A landscape with many valleys, sampled at points; each row gives a point and its height.
A ball rolls from a point to the lowest of its 6 nearest points, and stops where none of them is lower. Distance is the straight distance between rows; heights are no part of it.
K131 (h 26.8): [ 90 104 146  94 140  84  95 127 191  95]
K599 (h 27.9): [112  91 147 107 118 112 124 186 150  70]
K585 (h 61.8): [115 137 132 151 106 133 154 179 106  77]
K189 (h 11.2): [127 138 130 179 132 128 175 136  57 155]
K110 (h 35.0): [ 99 128 136  88 135  78  98 108 195 108]
K221 (h 53.3): [155 149 104 104 116 143 104  89 169 148]
K242 (h 29.9): [115 103 140 114 115 120 133 186 142  69]
K608 (h 68.7): [159 121 123 144 136 181 109  94 114 167]
K509 (h 24.1): [102 118 122  90 122 136 123 141 153  92]
K20 (h 18.1): [131 131 112 130 128 174 122 114 109 148]
K634 (h 47.9): [119 122 135 130 103 129 144 189 125  71]
K630 (h 44.5): [161 114 142 166 147 128 166 126  54 182]
K663 (h 33.9): [111 144 128 159 116 147 159 161  89 108]
K574 (h 27.8): [112 149 134 185 111 123 176 155  77 108]
K299 (h 47.7): [130 131 104 115 120 167 118 114 129 137]
K307 (h 41.6): [109 131 121 110 118 151 133 155 125  98]
K379 (h 24.8): [ 90  87 161 115 145  73  81 135 199  92]
K986 (h 11.1): [131 131 131 185 135 112 184 128  56 157]
K492 (h 21.2): [118 141 118 149 128 159 151 146  84 136]
K354 (h 54.5): [182  96 158 153 154 138 159 120  56 184]
K974 (h 20.2): [140 124 126 159 138 152 149 133  66 167]
K274 (h 30.7): [106  78 153 106 128 102 109 175 166  77]
K848 (h 53.4): [119 145 136 203 105 114 180 148  88  91]
K541 (h 12.9): [115 145 125 171 125 140 165 150  70 135]
K985 (h 14.5): [186  87 166 149 159 150 146 111  67 179]
K455 (h 11.6): [116 146 133 199 122 107 187 134  72 126]
K810 (h 26.4): [ 99 112 131  87 132 106 111 128 176  95]
K620 (h 26.2): [102 123 124  83 130 118 115 129 172  93]
K753 (h 60.3): [179 171 114  98 116  97  87  96 182 157]
K944 (h 21.4): [102  93 146  94 134 104 109 154 172  83]
K225 (h 55.1): [152 148 102  96 115 129 100  89 175 146]
K282 (h 51.3): [156 112 138 159 146 146 153 125  60 179]
K870 (h 47.5): [111 131 130 130 110 142 146 174 115  85]
K768 (h 38.9): [108 142 120 133 122 158 144 157 102 113]
K930 (h 42.1): [179  94 158 153 158 160 134 103  77 181]
K304 (h 46.3): [148 117 131 156 144 161 139 122  67 174]
K75 (h 26.3): [107 117 129 108 117 138 133 169 136  82]
K645 (h 17.7): [114 139 134 210 117 103 193 128  78 110]
K806 (h 77.4): [165 109 138 149 144 176 116  97  94 176]
K818 (h 72.6): [162 107 136 154 152 164 136 114  72 177]
K693 (h 64.5): [171 167 110  99 115 109  95  90 182 153]
K245 (h 19.1): [128 153 110  84 124  91 103  99 189 133]
K621 (h 13.0): [133 142 100  91 120 140 111 100 166 135]
K836 (h 54.8): [117 160 125  92 136  60  94 104 197 142]
K871 (h 38.6): [137 129 114 136 132 177 120 115 100 156]
K50 (h 42.6): [121 136 107  88 121 136 112 104 165 124]
K924 (h 23.3): [ 99  78 157 104 138  94  99 158 179  83]
K823 (h 13.9): [112 130 108  97 120 152 120 126 144 113]
K755 (h 11.3): [ 95 119 143  95 141  78  95 118 195 103]
K106 (h 64.7): [169 102 149 157 152 157 143 114  66 182]
K826 (h 17.3): [ 93  89 156  99 141  88  94 142 186  87]
K573 (h 66.3): [ 96 136 141  97 141  59  93 108 201 118]
K789 (h 53.7): [168 184 123  89 131  52  79 121 183 163]
K604 (h 74.7): [166 125 122 140 130 174 102  83 129 164]
K413 (h 66.8): [171 138 114 130 119 167  97  79 145 158]
K740 (h 23.6): [126 127 119 152 130 165 141 137  79 152]
K39 (h 43.1): [111 135 113 112 121 161 131 140 119 113]
K901 (h 49.9): [142 136 104 118 122 172 112 102 130 151]
K570 (h 64.4): [165 144 108 120 118 156 100  81 157 153]
K262 (h 39.9): [120 134 109 128 125 171 131 129 105 135]
K731 (h 47.2): [117 140 135 221 114 101 193 123  87  91]
K314 (h 50.7): [109 137 123 136 114 150 148 164 109  99]
K511 (h 47.8): [151 167 111  90 121  76  94  98 191 151]
K88 (h 52.9): [163 178 115  87 126  64  84 112 186 159]
K689 (h 47.3): [130 137 100 103 120 153 110 102 151 136]
K984 (h 33.8): [104 127 115  86 122 128 116 118 163 108]
K641 (h 46.4): [109 137 117  83 128  96 103 107 187 121]
K315 (h 13.8): [131 132 128 167 137 148 157 136  64 162]
K765 (h 10.5): [117 140 130 190 128 118 180 139  67 140]
K208 (h 50.3): [120 141 109  87 125 118 112 105 170 125]
K428 (h 20.8): [100 112 131  88 130 119 117 140 164  90]
K785 (h 14.7): [119 141 135 182  97 125 170 173 102  80]
K197 (h 44.0): [141 123 121 147 139 168 132 123  81 166]
K234 (h 18.7): [146 125 134 169 144 133 169 132  54 175]
K92 (h 8.5): [105 103 137  95 125 123 125 163 151  76]
K347 (h 40.1): [ 90 115 157 107 144  67  84 118 201 103]

Two balls start at each pair of points below. Name the first point that both come to, or write never.
K413, K304 | never
K870, K620 | K92
K740, K314 | K765
K492, K818 | never
K974, K234 | K765
K663, K634 | never

Call two points neighbours if one is among the 6 nearest of the other. Go from one point of each pair to the other, from neighbour to neighbour, staying as low as possible. Name the highest point that can't be avoided.
K765, K823 | K307
K985, K765 | K630
K92, K823 | K509
K785, K765 | K574
K92, K755 | K944

Write out the way that a ball takes from each point below.
K282 | K234 > K986 > K765
K768 | K492 > K541 > K765
K806 | K930 > K985
